A landscape with many valleys, sampled at points; each row gives a point and its height.
A ball rolls from a point to the lowest of its 2 nearest points, and stops where none of them is lower. Distance is the straight distance between rows; heights are no part of it.
q_704 h=465: 90, -303, -121, -132, 146, 516, -50, 551, -219, -22, -2, -33, -189, 24, 22, 247, 192, 152, 298, 254
q_423 h=609: -145, 160, -175, -205, -78, -237, 28, -424, -389, -360, -142, 129, -18, 401, -175, -183, 154, -503, 64, -43
q_720 h=525: -697, 296, -196, 208, -27, 324, 273, 537, 288, 58, 460, 336, 323, 123, 172, 610, -208, 403, 315, 424
q_552 h=544: -229, 53, 46, -235, 74, -632, 141, -589, -55, 135, -330, -25, 21, 587, -606, -373, -1, -207, 46, -433
q_314 h=529: 376, 286, -22, 73, -321, -229, 22, -711, -447, 228, -124, -157, 109, -115, 373, -87, 167, 3, -308, -351
q_535 h=633: -76, 450, -123, -285, -351, -397, -111, -636, -395, 112, -246, 101, 188, 314, -91, -334, 153, -139, -193, -337
q_138 h=629: -256, 283, 121, -9, 46, -392, -118, -190, -132, -303, -491, -164, -61, -115, -222, -484, -101, -229, -218, 48
q_317 h=682: -61, 354, -284, -296, -369, -223, -368, -407, -632, 160, 65, 172, 286, 320, 213, -327, 423, -257, -420, -372
q_102 h=501: 98, -108, 98, -130, -114, -565, 383, -528, 168, 175, -381, -25, 65, 450, -636, 10, -108, -90, 160, -452
q_807 h=472: 185, -188, 127, -135, -272, -400, 379, -425, 74, 20, -171, 46, -128, 198, -539, 18, -65, -31, 238, -69
q_372 h=715: -589, -346, 762, 229, 206, -165, 452, -5, 80, -148, 168, 101, -25, -63, -408, -219, -171, -251, 67, 59
q_76 h=398: -325, -413, 261, -35, 55, -177, 222, 17, 472, -167, 305, 52, -128, 6, -608, -160, -205, -131, 336, 308
q_927 h=222: -111, 247, -76, 216, 448, 779, -260, 889, 152, 6, 128, -46, 179, 80, 290, 458, -90, 303, -68, 20
q_25 h=721: -626, -293, 589, 27, 258, -409, 410, -181, -153, -167, 105, 3, -189, 303, -506, -341, 3, -505, 79, -62
q_925 h=213: 161, -149, 47, 118, 328, 438, -285, 585, -398, -39, 111, -330, -16, 72, 409, 19, 102, -210, -498, -312
q_510 h=734: -504, 73, 417, -55, -1, -462, 397, -255, -348, -19, -145, -54, -336, 293, -434, -332, 89, -248, 74, -3
q_35 h=616: 200, 179, -2, 83, -119, -68, 43, -503, -512, -23, -353, -87, -136, -225, 201, -145, 158, -28, -125, -88
q_349 h=683: 33, 459, -30, -260, -577, -355, -173, -740, -254, 297, -165, 137, 505, 179, 236, -113, 171, -17, -120, -573
q_955 h=294: -380, 263, -1, 133, 97, 57, 71, 498, -70, -528, -147, 47, -4, -157, 272, 260, -222, -142, 60, 269
q_741 h=137: -308, 258, -300, -87, 308, 583, -173, 583, 428, 291, 218, 197, -20, -38, 313, 218, 5, 584, 160, 343
q_998 h=474: -367, -85, 19, 147, 35, 387, 42, 377, 128, 23, 153, 264, 232, -197, -15, 173, -70, 264, 320, 543
q_602 h=387: 321, -90, -176, 267, 343, 564, -442, 239, 218, 119, 125, -37, 122, -501, 390, 147, -50, 283, -133, -11
q_55 h=468: 517, -264, -48, -59, -148, 78, 68, -13, -82, 157, -193, -13, -197, 33, -4, 116, 183, 246, 321, 229
q_280 h=386: -579, -114, 272, -41, -51, -16, 164, 194, 745, 1, 497, 209, 10, -144, -411, -53, -315, 220, 303, 444
q_860 h=763: -312, 336, 242, -178, -213, -534, 446, -447, -318, 127, -265, 125, -425, 236, -326, -190, 55, -71, -88, -242
q_636 h=364: 446, -190, -292, 63, 135, 278, -206, 108, -227, -74, 85, -170, -110, -236, 217, 188, 173, -63, -184, -176
q_85 h=295: 710, -429, -66, 469, 215, 207, -164, 143, 89, 452, 391, -250, -118, 16, 416, 15, -62, -137, -531, -608
q_141 h=214: 115, -185, 98, 43, -48, -203, -73, -149, 572, -46, -236, -185, 39, -174, -488, -144, -298, 145, 354, 255
q_688 h=582: -310, 253, -92, -326, -31, -443, 28, -628, -297, -19, -269, 205, 45, 579, -382, -427, 74, -384, -26, -283
q_401 h=334: 893, -51, -195, 183, -117, 83, -283, -121, 346, 155, 84, -290, -3, -223, 414, 150, 23, 177, -65, -23
q_674 h=154: 174, -85, -378, -193, 315, 590, -433, 214, 425, 365, 266, -253, -242, -194, 290, 25, 160, 561, 60, 45
q_479 h=417: 731, 52, -61, 57, -196, -176, -147, -277, 169, -31, -166, -250, 52, -195, 100, -38, -132, -7, -160, -45
q_205 h=194: 574, -550, -168, 283, 235, 436, -368, 207, 113, 351, 389, -392, 16, -172, 220, 19, 19, -50, -348, -404
q_579 h=266: -18, 224, -168, 102, 267, 517, -327, 752, 328, -2, 42, 176, 3, -99, 301, 346, -92, 316, 42, 309
q_144 h=339: -574, 70, 205, 176, 48, 93, 404, 345, 111, -390, 49, 180, -111, -226, -9, 335, -295, -94, 179, 329
q_41 h=675: -163, 124, 174, 137, 30, -21, 318, -281, -399, -85, -326, 22, -312, -281, 72, -115, 65, -35, 52, 103
q_729 h=581: -636, -98, 117, 27, 309, -339, 176, 22, 209, -517, -79, -21, -112, 11, -481, -105, -320, -413, 79, 23
q_768 h=271: -262, 299, -80, 11, 122, 373, -30, 385, 627, 338, 250, 440, -79, -115, 251, 95, -72, 606, 299, 525
q_660 h=705: -361, -104, 499, 229, 72, -114, 557, -218, -147, -140, -108, 103, -280, -235, -238, -94, -158, -129, 124, 140
q_426 h=709: 370, 281, -9, -314, -591, -262, -66, -429, -209, 322, -159, 124, 531, 215, 444, 64, 238, 71, -291, -637
q_867 h=561: -257, 86, 130, 84, 126, -253, 64, 28, 239, -416, -321, -33, -34, -270, -350, -146, -365, -169, -34, 169
q_334 h=258: 138, -57, -319, -260, 90, 254, -274, 196, 544, 183, 88, -87, -172, -243, 183, -51, 36, 542, 368, 416
q_627 h=291: 479, -177, -117, 101, 144, 182, -208, 259, -446, 64, 64, -180, -65, 50, 387, -40, 229, -186, -543, -306
q_798 h=727: 534, 84, -84, -310, -553, -250, 31, -468, -124, 151, -292, 32, 400, 304, 61, 176, 112, 95, 50, -301
q_692 h=504: 240, 150, -30, 127, -44, -80, -166, -76, 221, -349, -268, -113, -30, -407, -52, -61, -196, -24, -185, 70
q_613 h=290: 409, -296, -77, 343, 487, 687, -458, 358, 395, 368, 401, -274, -39, -191, 335, 112, 1, 190, -304, -282
q_657 h=425: 326, -52, -235, 143, 131, 406, -213, 117, 134, -57, 96, -19, -246, -417, 198, 254, 33, 203, 50, 147
q_2 h=261: 724, -154, -345, 0, 76, 319, -475, 77, 383, 357, 376, -347, -163, -123, 384, 69, 137, 402, 22, -94
q_649 h=414: -158, -305, 18, -52, -91, -43, 138, -116, 61, -257, 7, 83, -99, -89, -341, -92, -8, -176, 396, 400
q_744 h=489: 96, -316, 371, 35, -97, -407, 491, -181, 311, 122, -19, -52, -356, 88, -628, -22, -118, -7, 195, -107
q_366 h=361: -500, 184, 157, -37, -68, 108, 178, 331, 831, 213, 432, 345, 8, -65, -109, -9, -318, 453, 213, 544
q_825 h=447: 412, -21, -144, 68, -267, -125, -112, -376, -540, 382, 91, -160, 270, -11, 511, -80, 333, -73, -477, -577
q_706 h=743: 442, 223, -31, -174, -435, -479, 65, -690, 153, 147, -318, -225, 402, 295, -186, 110, -56, -25, 75, -322
q_467 h=669: -165, 306, 22, 10, 101, -126, -244, -49, -394, -353, -256, -98, 162, -227, 162, -380, 77, -326, -256, 198
q_34 h=563: -34, 470, 9, -263, -237, -265, 162, 0, -631, -68, -239, 84, -259, 226, 113, -125, 255, -104, -189, -34
q_160 h=625: -63, 181, -358, -263, 7, -70, -218, -264, -647, -380, -43, 77, 71, 254, 112, -176, 260, -549, -110, -40
q_868 h=362: -765, -20, 397, 165, 17, -143, 388, 363, 390, -429, 268, 221, 108, -122, -243, 234, -361, -163, 183, 238
q_804 h=381: -873, 205, 75, 133, -68, -122, 236, 479, 488, -425, 484, 226, 262, 133, -142, 317, -454, -96, 299, 327
q_23 h=532: 304, 154, -70, -229, -236, 27, -2, 30, -735, 140, -146, 104, -51, 239, 231, -21, 357, -1, -248, -209
q_335 h=111: 44, -18, -37, 193, 420, 538, -403, 776, -81, -137, 36, -156, 156, -96, 463, 220, -11, -36, -327, -109
q_603 h=446: -52, -305, 15, -31, 50, 308, 88, 379, 98, -22, 56, 160, -177, -169, -1, 168, 64, 250, 398, 502
q_831 h=640: -123, -1, -286, -80, 141, 82, -277, -5, -564, -383, -16, -162, 182, -6, 273, -213, 250, -430, -254, 30
q_759 h=376: 558, -313, -191, 83, -32, 101, -99, -3, -490, 411, 217, -131, 212, 180, 319, -21, 334, -145, -597, -720
q_988 h=443: 355, -222, -48, -116, -225, -146, 21, -304, -83, -40, -225, 2, 13, 25, -277, -23, 62, -26, 280, 182
q_403 h=500: -718, -85, 15, 116, -31, 352, 292, 487, 174, -25, 472, 347, 319, -86, 19, 343, -102, 197, 439, 560
q_371 h=499: 600, -47, -63, -77, -195, 39, 36, -95, -404, 182, -256, 164, -134, 122, 137, 217, 209, 149, -10, -165
q_273 h=228: -68, 72, -84, 56, 214, 258, -162, 465, -166, -349, -156, -25, 79, -224, 291, 191, -20, -71, -142, 186
q_914 h=260: 131, -109, -34, -109, -165, -37, -197, 74, 559, -2, 3, -90, -71, -220, -155, -128, -207, 326, 315, 495
q_753 h=502: -119, -574, 310, 39, 271, -603, 376, -283, 262, 159, 68, -82, -235, 313, -732, -75, -102, -162, 143, -340

Where does a ball stop that starts at each point below?
q_34 -> q_988
q_692 -> q_674
q_649 -> q_741
q_798 -> q_807
q_41 -> q_335
q_868 -> q_335
q_317 -> q_807
q_160 -> q_807
q_657 -> q_335
